A landscape with many valleys, sampled at points; each row gives a point and its height.
A ball rolls from a point to the lowest of its 2 nearest points, and stops where none of them is lower. Distance is the straight distance between rows; heights are no part of it.
k531 (h 183): [ 25  37 -24  30   5   5  53  40  49 -44  16 -14  30 -32  -8 -22   6  20
 -43  18 -21 -13  -9  21 -16 -18   2 -27  25 -46 -14 -39 -66]
k136 (h 403): [  0 -17  15  25  26  12 -34  29 -53  32  14  -5 -30  35 -14   5  61 -15
  20 -12 -17  34  10 -10 -40  16 -35  16 -19  33 -36   4  17]
k431 (h 188): [ 20  28  -9  39  56  26   1  93  30   4  26   2 -15 -22 -12 -64  20   0
 -45  -5  14  13  59 -14 -65  18  41 -31  48  13  17 -21 -23]
k968 (h 315): [-25 -39  18 -27  20   6 -19  29  35 -35 -36 -29  17  12   2 -19 -60 -17
  -6  61  -3   1 -22 -25  39  -8  30  20  -2   6   2  -2 -14]
k579 (h 380): [-18 -24  -7  10 -21  14  37 -26 -23  10   1  47  22   6 -20 -11 -13 -15
  19 -24 -35   7 -27  -4  11   3 -14 -42   9 -23 -19 -33 -22]
k705 (h 397): [ -3  29  13 -32   0 -33   1 -20 -17  -5 -32  30  10  -7  17 -12 -27  26
  29  13  -3  26  29   5  48  -6   2  52 -41   5  20  58   4]
k953 (h 446): [ 29  38  40   4 -23 -34   2 -48 -34   5 -33 -13  -6 -30  27  37  17  25
  11  10  21 -22  14  14  19 -13 -59  51  18  32   5  63  61]
k473 (h 81): [  3 -21  -4  32   6  23   8  23  24   0  -3 -21  25  21 -24  21 -11   2
 -43  16  -3 -47 -22 -50 -32  50  21 -38  34 -24  11 -32 -31]
k505 (h 502): [-12  15  -3  13 -39   9   0 -42  -7  22   0   6 -23  33 -13  28   4   2
  -6 -28 -23 -20  12  10 -28   3 -14  25  -1  15  -9  48   4]
k679 (h 353): [ -3  24  32  19 -38 -13 -27  -1 -47  -7  13 -20   2 -10 -12  24  -7   8
 -14  23 -17  -9  33   6 -17 -16 -39  56 -16   4  33  52  26]
k117 (h 541): [ 26  32   8  -8 -33  -8 -33  12  30 -32  38 -52 -14 -50  -3  16 -13  -1
 -21  -4  50 -32  15  26   4 -49   3  37  -5   6  36   7  32]
k32 (h 451): [-21 -51  10  17 -16  19  -4   0 -69   6   9   7 -15   7  11  -5  40 -31
  30  16 -19  23  -1  -3  25  -8 -28 -12  14  26 -26 -31  18]
k562 (h 398): [-23  34   3  -7 -49  15   6  -2 -30 -18 -26  40  18 -22  10  -2 -42   7
   1   5 -42 -21  41 -10  17 -37 -10  69  17  22  53  50  48]
k971 (h 578): [ 13   6 -27 -40  19  17  17 -31  38  13   5   4 -19  16  27  -4  56 -15
  20 -45  24  -6 -17  22 -10 -25  12 -27  -9  10 -35 -25  -1]
k598 (h 473): [ 36  24  19 -13  24 -44 -21  13  31 -16 -10 -17  32   2   4 -20 -25  -2
   8 -25  -6  67 -30  36 -37 -43 -16  23 -59   0 -24  19 -39]
k459 (h 331): [  0  45 -41  31  30  -4   1 -30  42  11  50 -31 -24 -11  28  21  55  12
  12   9  21  33   0  21  23 -10  34   3 -32  -9 -21  37 -44]
k197 (h 96): [ -6 -13  -5  -7   3  -3  23 -40  35   4 -25  29  25  19 -11   8 -62  -4
  13 -38  11 -23 -29 -22 -12  17  11 -56  20   8   4 -14 -19]
k958 (h 328): [  5 -19 -13   1 -41  34   3 -52 -13  29   7  20 -13  19  15  12  43 -60
   9 -35  17  -4 -13 -14 -22 -10  -3 -41   3  31 -15 -21  43]
k936 (h 231): [ 20  -6 -18  13  47  -9  17   0  54 -18  22 -17 -17  -9 -16  20  15  13
  11  -6  -4  -6 -24   6 -23 -16  12 -46  30   6 -53 -20 -48]
k168 (h 474): [-24 -70  18 -19 -29  30   8  16 -45 -13 -22 -12  -1  -2  -9  -9  24 -32
   4  25 -26 -16  -3   1  -9 -24 -17   1  40   7 -15 -48  39]
k790 (h 350): [-31   8 -12 -46   2  41  14   8  16 -30 -18  28 -38 -18  34 -26 -10   3
   4   9  14 -25  33 -18  61 -33  54  21  24  11  28 -11  34]
k278 (h 382): [-19  -8 -27   2 -14 -14  21 -26 -43   5  36  30   0 -20 -12 -12   1  -2
  22 -10 -26  36 -21  46  35 -12 -31 -33  -5 -40 -21 -25 -28]
k623 (h 503): [ 41  42  12 -30   6 -17   6 -46  38   4   3 -31 -47 -13  32  23  40  21
   5 -18  51 -27  21  23  13 -35   6   4  -1  14  -1  31  27]
k464 (h 240): [-20 -21   3   3   6  26 -22 -11 -13   8 -26  -2 -21  27  40  20 -11 -22
   5  34  49 -32  -4 -59  47  27  41  -1   9  25  40  12  38]
k49 (h 488): [-10  24  -8  23   4 -34 -23 -11  10 -19  27 -22  32 -12  -8  16 -30  -7
   2   1 -21  41 -47  36  -5 -41 -24  16 -55 -15  -8  20 -31]
k358 (h 432): [  1   9 -19  64  -4  37   8   9 -56  53  34  21 -17  41  10   2  56  -3
  27 -23 -26  35  -9 -27  -6  36  -6 -14 -33  -4 -19   0  -9]
k397 (h 610): [-31 -28  11  -2 -49  -4   2 -57 -62  43  -9 -32 -22  46  58   5  38  20
   3  29   2 -16   4 -10  61  21  50   1  -5   5 -18  16  26]
k750 (h 596): [-30 -22  18 -43 -10  19   4 -14 -22  23 -15 -24 -50  48  51 -11  64   8
   3  25  -3 -19  23  -3  33  -4  51  28 -10   8 -15  24  33]
k937 (h 287): [ 16  21 -34   0  46 -17 -19   8  64   2  39 -43 -25   3 -11  40  39  20
   2  11  12   8 -28  10 -21  -4  16  -6 -21  -2 -52  15 -42]
k429 (h 377): [ -7 -25 -12  12  32  41  16  31 -35  36  -5  48   5  35  -1 -35  23 -22
  24 -19 -20  19   4 -16 -26  36  -3 -31   8  -9  12 -33   0]
k846 (h 500): [  4  17 -21 -14  36 -18 -29  -5  60  -5  25 -19  37  -4 -21  19 -37 -39
   1   6   2  31 -96  19 -16 -17 -30 -15 -58  -9 -22 -11 -34]
k193 (h 320): [-13 -32  11 -41 -14 -37  46 -34   2  -2 -47   0   5 -17 -38   6 -32  54
  27 -11 -13 -30   9  19  21  12  15 -13  39 -28 -23 -12  -5]
k366 (h 509): [ 22  26  -9 -46 -17 -22 -12 -27  62  -8  -7 -20  47 -21 -18   9 -50 -30
 -15 -11   4  -4 -76  35 -18 -26 -47   2 -29 -27 -19 -12  -7]
k619 (h 435): [-27 -39   5  22 -45  26  -2  12 -89  20  32   6  -6  27   6  -7  61 -39
  22   5 -56  42   9  11 -21 -17 -17   5 -18  13 -35 -21  15]
k807 (h 180): [  8 -62  11 -30  12 -25 -12  -4   3   6 -34 -18  -2  27  -5  -4 -46   7
   1 -28  56 -18  -2 -13 -19  26  60 -40  16   8  22  -9   7]
k644 (h 405): [ 37 -15  40  16  25 -14 -13   4 -31  -1 -46  -1  41  25  19 -14  20 -11
  31   0  -7  21 -12 -19 -11  -7 -33  18 -10   9   0   1   6]
k207 (h 302): [-17 -49  25 -11 -32 -17 -20  19 -17  -9  -4 -20 -39  -2 -39 -13 -29  20
 -16 -42  -6  -7  40  16 -39  -3  37   4  32  12  -4   6   0]
k334 (h 365): [ 18 -42   7  29 -33   0  24  -8 -63  23 -31  -5  20  51  34  -3  33 -16
   4 -16   4   0  -8 -25 -27   0  37  -9   8  -4  24 -11  -3]
k815 (h 516): [ -2 -22  24  -7 -22 -17 -23 -34  -9  22   6 -18 -14  12   2  22  21 -21
   5 -34  -3   1 -13  27  -4  -7 -32  -1 -17   5 -29   3  10]
k133 (h 309): [ 14  -9  28 -42 -52 -23   9 -36  36  28 -59 -24  11  52   1   7  21  21
 -22 -22 -28 -42 -33  -7 -51  29  -9  41 -32 -39 -48  12  -4]
k842 (h 272): [-50   2 -17 -21  10  30  23  35  31 -41   7  24   4 -25   1 -48  -9 -29
 -46  31 -17   6  -2   6  46  -5  29 -55  47  -7 -10 -56 -27]
k487 (h 347): [  7  18  -6  16  34 -15 -14 -18  21  25  13   8 -15  39 -28  30 -16  -3
   9 -43  -9   8 -16 -24 -58  44 -12  -9 -27  24 -29  44 -28]
k985 (h 242): [-10  24 -29   4  38  21 -10  43   5  24  14  32  29  12 -20 -15  -1   2
  -2  18 -45  45 -19   8 -10  45 -50  17 -67 -37  -3 -13 -29]
k295 (h 335): [  4   3 -23   1 -28 -31   8 -72 -33   2  21  38  -2 -59   6  37   1   5
  35 -19  33  10  -6  47  62 -16 -35 -21   8  -4  10   2  23]
k417 (h 291): [ 18 -21 -12  36  -5  35  -4 -30  12   2 -25  -2  37  26  33  26  -8 -61
   3   4  38 -27 -64 -72  14 -13  14 -34  26  21  43 -15   7]
k194 (h 246): [ 60   1  -8 -20   1 -45  31   9  77 -24  -7 -36  11 -23 -38  -5 -50  45
   0 -23  -7 -16 -19  16 -57 -21  33  -7   2   1 -48 -11 -39]
k724 (h 442): [-38 -28 -27 -14 -16 -12 -37   1 -39  13  42  27   3   2 -12   6 -25 -31
   2 -26  24  47  -9  36  21  27  -4 -37 -43 -17  30 -20  11]
k419 (h 363): [ 21  46 -27  65  17 -18   8 -37  17   4  38 -13   2 -13  31  31   2  31
  15   5  34  27  -4 -13   9  12  55  -3 -16  -4  27  40 -64]
k422 (h 490): [-31 -11  -9 -29  13   7  24  55  -1 -35 -25  61  14 -25  -5 -57 -68   3
 -37 -18  13 -13  36 -22  19   5  40 -37  53  -4  46 -60  25]
k922 (h 259): [ 36 -43  25 -33 -19 -17   0  -7   1  13 -72 -24  24  25 -16   4 -19  12
 -12 -10  28 -52  -2 -35 -34  35  -4  -2  22 -16   9 -20  49]
k755 (h 155): [-38  27 -24  30  38   4  -9  35  17  11  41  15  -5  -9  -6 -19 -18  25
 -25  20  -3  39  34   1  13  44  39 -15  -1  -5  12  24 -56]
k556 (h 439): [ 23   0  22 -15  30 -23 -35  32  19 -16 -19 -17  42 -11 -37  -8 -12 -12
 -14  29 -19  21 -43  15 -18  -2 -68  33 -51 -22 -18 -14  -9]
k173 (h 133): [ 19 -25 -19 -27  59 -11  31   6  50 -13 -17  12  20  21 -23  -8 -70  19
  24 -15   7   3 -34 -22 -33  33  31 -60  13  18 -17 -23 -49]
k742 (h 130): [-28 -40  -5 -25 -11  -3  21 -29   8  -7 -33  24  21  14   0  -8 -80  -8
   6 -31  28 -11 -14 -24  18   4  62 -44  38   2  36 -16   5]
k282 (h 522): [ 21  31   8 -26 -38 -26 -12 -42  31 -18  21 -49 -10 -54  21  34  20  -4
 -16   5  67 -22   1  28  28 -55  -8  17   3  15  18  26  52]
k210 (h 485): [ 61  39  28 -16  -1 -28  21 -57  36   6 -45 -32 -15   0  53  17  30  24
  -5  -3  40 -27   4  -5  21  -8   9  32  -5  21 -22  42  22]
k553 (h 249): [  7  17 -20  41  10  -7  -4 -38 -23  23  42   3 -18  -8  26  20  60  -6
  48  -9   5  40 -25  15  42   0 -31 -26 -38  -9 -32  -8   4]
k318 (h 479): [-17  11  -6  -8  31 -14  34  63 -15 -42 -15  51  28 -36   2 -40 -23  22
 -44  18  13  22  51  -5  44  16  32 -33  45 -20  47 -40  -2]
k529 (h 445): [ -6   5 -14  54  24  13  25   9 -61  25  25  28 -19   0   8 -16  39  29
  30  -1 -35  40  24  -2  16  25   6 -14  10  -5 -14  -2 -29]
k500 (h 429): [ 14  29  11 -10 -25 -31 -12 -34 -16 -14 -23  24   8 -45 -10  28 -18   0
  31 -14  11  -7  12  29  14 -24 -66  33  13  16  25  39  53]
k106 (h 550): [-21  -3  17  12 -21  18 -16  50  -8 -25  -8 -20  40  -9  12 -18  -1  -5
 -28  75 -30   8  -3  -8  29 -20  14  55 -22 -31  24  -2 -13]
k796 (h 372): [-33 -30  -7 -38 -25  43  15 -13 -18 -15 -34  36 -16   6  38 -11  -5 -19
  14   2  11 -17  15 -38  51 -43  41   9  38  23  46 -15  61]
k515 (h 326): [ -4  55   9  42 -38  10 -19   0 -60   8  25   4  20   4  32  29  26   3
   7  25 -11  -3  19 -17  15  -1 -48  61 -27   3  38  45  35]
k769 (h 201): [-33   0  -3   1  29  41 -31  -8 -14   9   7   3 -28  30  24   6  -3 -16
   6  61   8  -1   3 -44  70  20   7  14 -23  35   9  24  18]
k731 (h 465): [ 40  42  50 -12 -21 -58  16 -67  -3  13 -49 -21  -7 -13  64  21  25  43
   9  12  14  -4   9   8  29  -6 -34  52  -7   8 -22  68  32]
k181 (h 304): [ 22  21   7  -4  15   7   7  -1  45 -47   2 -13 -19 -28 -11  -9 -53   6
   6  -7  25 -26  11 -29  -2 -42  31  -2  41  45   9   8   3]
k239 (h 275): [-52   2   5  -8  12  27 -18  24  31 -13  -5  13  18  10 -12 -16 -71 -23
 -16  39 -44  14 -11 -14  22  28   3  12  -9  12  -8   8 -46]
k373 (h 158): [-10 -28 -10  15   2  10  15 -48  -5   1  29 -12 -48 -12 -18  45  21   7
  15 -17   0 -17  -5  12  17   1  -1 -48  45  29 -57  -2 -13]
k961 (h 360): [-21 -16 -36  14 -54 -13   2 -37 -59   0  45  17   0 -41   6  27  14  -9
  17  -9  13   9 -13  25  56   2 -15 -29   2 -36  18 -31   9]
k161 (h 122): [-22  54 -37  24  52 -15  -4  69  34   5  57  15   3 -22 -29 -26 -14  23
 -59  10  -8  29  30  20 -27  69  -9 -38   8  -8 -16  -6 -56]
k321 (h 504): [-37 -43  11  -2  -5  12   6  40 -42 -25 -34  35  29  -7   5 -21 -51 -19
 -22   9  -1   4  13 -25  32   0  36  -4  41  -5  59 -34  32]
k45 (h 379): [-11  22  28   0 -18  -2   2  -5 -35 -15 -22   9  16   6  15 -16 -17  25
   5  25 -30 -13  34 -10  23 -25   4  60  -8   5  27  46   1]
k542 (h 390): [  6  -6  36 -26  16 -28 -23 -11  -8 -15 -58  -2  33 -33 -21  23 -23  16
  23  45  -1 -25 -16  -9  33  16 -65  40   1  17 -10  23  36]
k560 (h 277): [ 24  53 -16  49   1 -12  -4 -38 -41  28  49  15 -15 -13  20  30  65   7
  19 -25  18  32  14  20  22  -3 -29   3 -44   4   5  13  12]
k3 (h 332): [ 15  19  -1  -2  -1 -16  12 -11  35  31 -28   0  10  60 -13  13  14  21
 -12 -38 -34 -15 -24  -5 -69  42  -8  26 -36 -12 -45  24 -30]
k806 (h 455): [-10  -9  -9   9   6  -6 -35  12 -29  -9  60  16  -1 -23 -33  12 -13 -27
  -6 -29  12  43  12  36 -18 -10 -20 -18 -14   7  28   2  -5]
k98 (h 352): [-33 -54  25 -30 -40  27 -16  36 -18 -17 -10 -22 -26  18 -11 -17 -30   3
 -29   9 -12 -26  36 -13  -6   1  29  30  23   1  24  -9  32]
k576 (h 583): [-38  -6   1 -18 -18  37 -17  21 -18  19  10 -34 -59  40  24  -7  36   4
 -15  34 -12 -11  45   3  13 -13  30  50 -17  16   0  32  15]
k843 (h 307): [-37  -5  -2 -27   5  36  13  29  23 -34   7  -3 -15 -25  17 -32   6 -21
 -18  47 -10  -4   6   6  54 -34  33  -8  34 -12   8 -45   0]
k360 (h 305): [ -5  65   1  35 -19  25  -3 -30  -9   5  25  15  18  -1  16  16  15 -10
   9  33 -32  -5 -13 -11  11 -16 -38  40 -34  -4  19  27   3]
k8 (h 204): [ 22  19 -12  76  28  14  -4  45 -19  18  21 -24  39  12  -3   2  50  -4
  -7  38 -30  29 -47 -14 -18  33 -45  12 -40 -48 -11 -37 -37]
k93 (h 519): [-25 -19   9  31   0  39   3  56 -55 -12  -5  35  13  17  18 -24   1 -31
 -10  18 -13  16  25 -33   4   0  19   1  29  13  52 -18  15]
k902 (h 418): [-13  -5   4  46 -10  -6 -19   9 -74  49  32  -6 -23  27  10   1  70   4
  25  -1 -47  50   4   2 -12  13 -38  15 -33  14 -55   7  -1]
k340 (h 290): [ 15 -13   1 -43 -19 -40  33 -11  27 -38 -22 -15   6 -20 -32 -21 -62  49
  15 -34 -22 -18   8  33 -24 -28  31 -10  17 -19 -25 -12 -21]
k395 (h 461): [ -1 -38  12 -53 -18  15  25  27 -11 -29 -44   9  -5 -30 -20 -41  30  -8
  11  17 -26 -23  17  18  24 -42 -13   0  45 -26 -11 -63  44]
k291 (h 306): [  9  37 -16  28 -48 -30  -2 -64 -54  27  35  22 -13 -28  29  49  48   4
  26 -17  28   5  14  26  35   9 -43   4 -15  -5  19  28  37]
k202 (h 489): [ -2  57  -1  45   0   6  -3 -27  10   2  53   3 -31   2  -5  39   7  15
   3 -25 -12   3  12  10 -37 -16   2  15   0  24  -1  65 -31]
k752 (h 411): [ -6  20  20  -9 -16 -37   4 -29 -44  16 -31  45  30   1  27 -12   2  10
  33 -14  -4  32  -3  15  39   7 -21  24 -37 -14  18  34  -6]
k401 (h 369): [ 26  -6  13 -35  42 -41   5 -11  26 -32 -38   2  13 -20 -19  14 -45  45
  34  29  31 -25   9  -4  49  20 -22  23   0  -3  -3  13  24]
k4 (h 257): [-41   1 -11   4  32  19 -16  33   4  24   0  42  14  32 -31 -23 -54  -5
   8  11 -51  39  -5 -13   3  60 -16  -1 -42  -8 -18  12 -41]
k116 (h 344): [ 12 -26 -10  -2 -55   4  21 -37 -32  21 -10  13  -4  19  25  -4  22 -34
  -9 -49  12   1   2   8 -43 -18  19 -27  15   1  14 -16  11]
k935 (h 351): [  9 -18  22 -32  17   0   5  11  25 -18 -58 -23  12   6   9 -38 -12  20
  10  42 -14   7  -2 -16  22 -22  31  26  -8  -5 -23  -2  -8]
k423 (h 410): [  0 -24  29 -40  23 -14 -10  -2 -29 -19 -42   9   0 -37 -14   5  -7   9
  26  43  -2 -22   1   1  65  -2 -63  17  22  10 -20 -11  65]
k404 (h 468): [-22  34 -21  27  40 -10 -22  -1 -18   4  87  27 -39 -35 -19  20  -5 -13
  29 -20  20  43  27  34   6   5 -24 -33 -18  17  15  20 -12]
k60 (h 402): [ 21   3   1  -1   3 -30 -21   4  27  -9  16 -29  -2  -1   6  13 -38  21
   2  10  46  11   4   3  -1  19  48   6 -15  -6  26  24 -24]
k223 (h 551): [  3 -62 -16 -20  -2  18  -7  31  20   3   6 -31 -35  16 -29   0  64 -38
 -11 -13 -21  -7 -11  27 -55 -26 -15  -3   4  -2 -59 -44  -1]
k347 (h 273): [ 53  37  11  21  31  23   0  24  60 -17  16 -12 -15 -14  -7   0 -16  16
  -4  -8  38 -31  19 -33 -48 -19  17   2  28  37  21  10   2]
k662 (h 232): [ 30  16  12  38  64  30 -18  78  29 -11  29 -30 -32 -17 -12 -25   5   8
 -14   6  17  -8  42 -46 -57  -2  16  -8  38  43   9   7 -17]
k896 (h 558): [ 50  23  23   2 -47 -16 -37  19  34  -5  -5 -62   4 -29  -1  10 -22   7
 -37   0  41 -54   6 -31 -22 -22  13  65 -15   4  36  15  53]
k256 (h 345): [  3  -9  28 -43  13 -47  30 -23   7 -37 -43  -8 -10 -33 -25   6 -22  76
  26  27   2 -18  24  22  41  17  14  14  24 -28 -18   5  16]
k384 (h 567): [ 19 -25   4  11 -20  13  -2  10  -2  14   0 -39   0  31   9   2  74 -33
 -23  -1  -7 -12 -25  -1 -49 -29  -9   7 -12  -9 -20 -31  13]
k527 (h 568): [-34  -4   3   1 -19  23 -19  45 -15   5   9 -25  -7   9  19 -13  53  -3
 -17  55 -30  -2  26   5  28  -5  13  40 -15 -26   6  -4  -5]
k246 (h 589): [ 31  -7   1  16 -28   8  16  18 -21  20 -14  -4  23  23   0 -28  30  12
  -7 -33 -34   7   6  14 -73 -24  10  21 -15 -31  15  -3 -38]
k548 (h 566): [ 11 -21 -10 -55 -14   3  21  -9  50   0  -5 -11 -10   4 -15   7  26 -19
  -8 -36  -3 -29 -30  27 -45 -25 -25 -24   7  -6 -54 -35  11]
k15 (h 385): [ 47 -26  26  23   7 -27  20 -14 -39  17 -57   5  43  26  19  -8  20   7
  13 -26  29  -5  -7 -39 -24   6   0 -16  19   7  32   5   4]
k501 (h 284): [ 27 -22  24 -46 -56 -29   5 -29  31  34 -76 -42  30  31  12  -4   2  16
 -25  -1  12 -59 -16 -18 -26  33   2  24 -17 -37  -2  -1  39]
k262 (h 261): [ -3  54  -7   1  34  30 -19   4  40  -3   4  14 -29  10  13   3   0   5
  10  16   0 -19  29 -24  11 -13  13  41 -19  31  14  53   7]
k833 (h 187): [ 28  -1 -17 -43  46 -30  21  18  80 -26  12 -19  12  -3 -14   4 -46  52
   5   5  14  -2 -18  20 -27  27  53 -35  -1  -7 -28 -13 -42]
k452 (h 632): [-19 -17   8 -37 -64 -19  -2 -73  -1   7 -28 -37 -35 -19   8  45  -8  23
  -2   5  28 -38   0  25  26 -18   9   4  34  13 -20  34  43]
k217 (h 129): [  2  61  -9  26  -2  17  34  30  54 -20  28  11  18 -25 -23   7  -1  15
 -55  20 -19 -36  17   2 -18  20 -10  -3  13 -41  12 -14 -36]
k565 (h 336): [ 42  16  22 -25  10   0  10 -24  30 -30 -24  -8 -47 -40   4 -17 -29  20
  25 -24  33 -25  21 -11  21 -83  37  23  43  59   7  20  50]
k144 (h 383): [ 34  36 -11  37  14 -32 -14 -47  27  11   8 -23  16   8  27  24 -17  18
  -1 -11  66   9 -11 -16  -5  13  49 -12 -36   0  49  40 -29]
k873 (h 378): [  8  -7   9  -9  10 -10 -11  -4  36   0 -21 -22  -1  24   9   1  -5  19
   4  18   2  -4 -16   1   0   9  23  27 -29 -12  -4  18 -23]
k877 (h 234): [-29  44   3  -3  21  50 -21 -21   9  16  18  28 -33  16   3  18  -7  -4
   0  38 -18 -19  17 -23  46  33 -26  44 -22  30   5  60  13]
k165 (h 153): [ 15  45 -15  26  77  12   5  82  15  -7  32  13 -13 -25 -26 -32  11  11
 -21  -1   8  29  50  15 -48  29 -26 -19  24   0  -6  -3 -26]
k959 (h 176): [ -9 -10 -15  66  30  28 -10  69 -11  19  24 -20  31  12  -8 -30  25 -34
 -25  41 -31  47 -31  -3 -27  22 -15 -17 -21 -31  -6 -45 -56]
k600 (h 311): [ 13 -36 -23   0  -6  50  -1 -29  10  14 -16  -3  -5  21  16  13  22 -61
   1  -8  25 -31 -34 -33 -16 -25  19 -47  38  24   8 -30  27]
k835 (h 433): [  1 -33  14 -51  22  -6   4  36 -17 -43 -51  21  16 -54 -30  -8 -11 -12
   7  25   5 -12  -1  12  34 -21 -66   1  35  -2   2 -47  65]
k182 (h 268): [-16  -9  -8  -1 -20  41  -8 -43  26   0 -26  -6  13  21  37  10 -24 -28
   2  22  20 -29 -28 -56  28  -5  40  -3   7  19  30  22   6]
k434 (h 423): [ 46 -32  24  -1  52 -12 -18  51 -17  -6 -35   4  39  14 -24 -31  -6 -13
   6  -7  -4  30 -36  -4 -52  -4 -51   5 -24  -7 -16 -20  -8]
k251 (h 196): [-37   1 -12  28  21  -3 -11  36  -9 -29  39  -7  -7 -31  -3 -22 -42  -1
 -28  23  11  36  33   6  32  -3  55 -22  34   3  32   5 -42]
k22 (h 478): [  4  66 -36  31  32  -5  -3  -8   9  20  63  25 -21   3  -6  18  15  16
  17 -40   1  45  32  29 -32  -1  -3  -4 -20  18  14  42 -27]
k490 (h 145): [  8 -17  -1  34   1  18 -20  33   1  -2  26 -13  -1   3 -24  17 -10  -8
 -40  -2  20 -32  12 -19 -39  30  -3 -18  20  -6  32  -6  -4]
k688 (h 457): [-12  21 -12  55  26 -13  53  22 -54   1  12  58  10 -11  -1 -19  19  33
  -4  -2 -29  26  38   5  35  48  15 -42  28 -33  25 -22 -33]
k371 (h 467): [-11  -1  -8  27   7 -18  54  26 -53 -26 -21  63  29 -31   2 -24   3  26
 -25   8  -5  -6  39 -10  42  28  14 -44  59 -42  40 -55  -3]
k676 (h 388): [ -2 -36  16  17  38  26 -24  20 -59  50 -22  39 -14  60   4 -28  30 -22
  43 -28  -8  36   1 -22 -17  42 -24 -11 -18  44  -8   5  28]
k368 (h 366): [-16 -61  -1 -19   2  19  21  12 -19  13 -14  35  -1  26 -28 -33 -14 -19
  11 -42 -11  15   3   9 -32   4  21 -43  13  -6  -3 -42  -9]
k127 (h 227): [  5  32 -11  32  26  23 -12  25   1  34  11  11  42  27   6   2  40  -6
   1  26 -34  21 -28 -30 -27  50 -57  30 -78 -36   9  -2  -7]
k504 (h 421): [-26   7 -10 -34 -41 -10  10 -14 -38  21 -10  67  32  10   3 -34 -41 -19
  22 -34 -23  32  -1  19  30   4 -18  12 -37 -37  32  15   4]
k76 (h 532): [-28  -3  -6   2 -39  19  -6   0   4  -7   2 -12  30 -13 -11   7 -19 -16
 -20  25 -25 -19 -21   2  22 -17 -25  27  -4 -29  22 -12  -6]
k549 (h 415): [  3  60  -3  -3 -47   3   9 -17 -17 -23   4  42   6 -56  -6  14 -19   0
   6 -16  -2 -25  36  21   2 -53 -47  62  18   9  46  35  50]
k794 (h 206): [ 22 -29  22   0 -10  13 -30  54  27 -12  13 -27  -2   2 -51  -1 -34 -21
 -30 -32   5 -36   9 -16 -83  -3  -2  -4  24  26  -7 -29   4]
k171 (h 518): [-11  15  -8 -20 -40  -4 -12 -47  44  -3   0 -24  33 -20 -11  33 -30 -22
  -8  15 -16 -28 -57  22  17 -12 -45  18 -16 -14 -25  15   3]
k885 (h 286): [ 12  58 -11   0   1   9 -13 -19  23  -1   2  15  14   6  41   8   4 -25
   8  -5   6  12  -9  -3   9 -34 -20  26 -46   5  19  33   6]
k820 (h 137): [-19 -35  -4  37  -3  29  17  42  -6  16  -1  -4  31  34 -19 -12   8 -15
 -35  10 -40   2 -18 -19 -35  29  19 -26  11 -30 -13 -51 -42]
k748 (h 230): [ 17   3 -18  11  31   8  57   9  48 -38   6   0   7 -25  -3 -28   9  20
  -7  18 -35   8 -24  12   7 -21  24 -37  46 -25 -40 -35 -73]
k242 (h 431): [-25 -16  -4 -54 -30 -30 -16 -25 -29  26  -3  47  25  13  14 -12 -46 -30
  30 -42  19  46 -12  30  42  24 -20 -22 -51   0  18  -3  26]
k126 (h 214): [-17 -20 -16  51 -17   4  11 -50 -30  23  41  -8 -38  -9  16  23  58  -1
  41  -1  -9  18 -36  -5  47  -5 -22 -47   6  18 -60 -14  -9]
k163 (h 260): [ 10 -35  16 -45  13 -16  -8  14  18  -3   8  -5 -56  -7 -31 -14 -24   5
   4 -61  26  -7  36  14 -39 -13  28 -26  32  39 -24  12  11]
k36 (h 223): [ 20 -48   7 -37  -4  -3  -5   2  11  16 -27 -12 -25  38  -8   4   0  12
 -25 -41  52 -54  14 -27 -49  38  38 -33  20   8  16 -36  26]
k414 (h 621): [-22 -24   2  -9 -53 -12  -7 -66 -21  17  -5 -35 -24  11  25  31  16  11
   2   0  11 -27  -3   5  42  10  29   1  11  -7   3  16  27]
k47 (h 239): [-51   2  -6 -15  30  10  11  33  32 -32  31  11 -26 -22 -18 -45 -38   1
 -23  18  -9  18  40   9  25   0  66 -47  50  17 -15 -23 -36]
k620 (h 533): [-28 -40 -12 -24   9   0 -44  10   9  12  27 -40 -36  13 -25  29  35 -30
 -11 -11  -3   0 -14  34 -32  10 -17  -4 -21  17 -42 -12  16]
k888 (h 80): [-10  59 -33  13  17   3  13  31  49  -5  67   2  -2 -15 -25  15  -1  25
 -45   4 -11  -3  16  31 -32  43 -10 -17 -17 -46   0 -12 -50]
k369 (h 218): [  0 -28  -3 -28   0  -1 -15 -19  27  -4  18 -24 -56 -11 -20  31  -7   8
   6 -26  38 -30  17   7 -14   1  15 -32  38  35 -23   4   5]
k606 (h 456): [ 31 -11  29 -39  35 -63 -26  11   4 -14  -8 -12  23  -5  -6 -22 -19 -21
  11 -13   8  48 -41  51 -19 -21 -47  21 -62  -9 -23  -4   3]
k743 (h 579): [ 15   6  10  38 -32  16   7  10  -8   2  -1 -30  14  20  -1   1  50   2
 -15   7 -39 -28   2  -9 -59 -18 -20  29   9 -14  -7  -8 -12]

Two balls start at each pair of points below. Name the first point that both come to, or write -.
k106, k679 -> k769
k529, k644 -> -
k278, k32 -> -
k395, k371 -> -
k896, k743 -> k45
k419, k181 -> k888

Call two points neighbours if one is among the 2 nearest of the other. Go from one point of each pair to the other, from neighbour to neighbour, staying as low as possible. Name the highest point that can't be avoided.
k197, k473 -> k168
k368, k888 -> k60
k368, k373 -> k278
k473, k373 -> k207
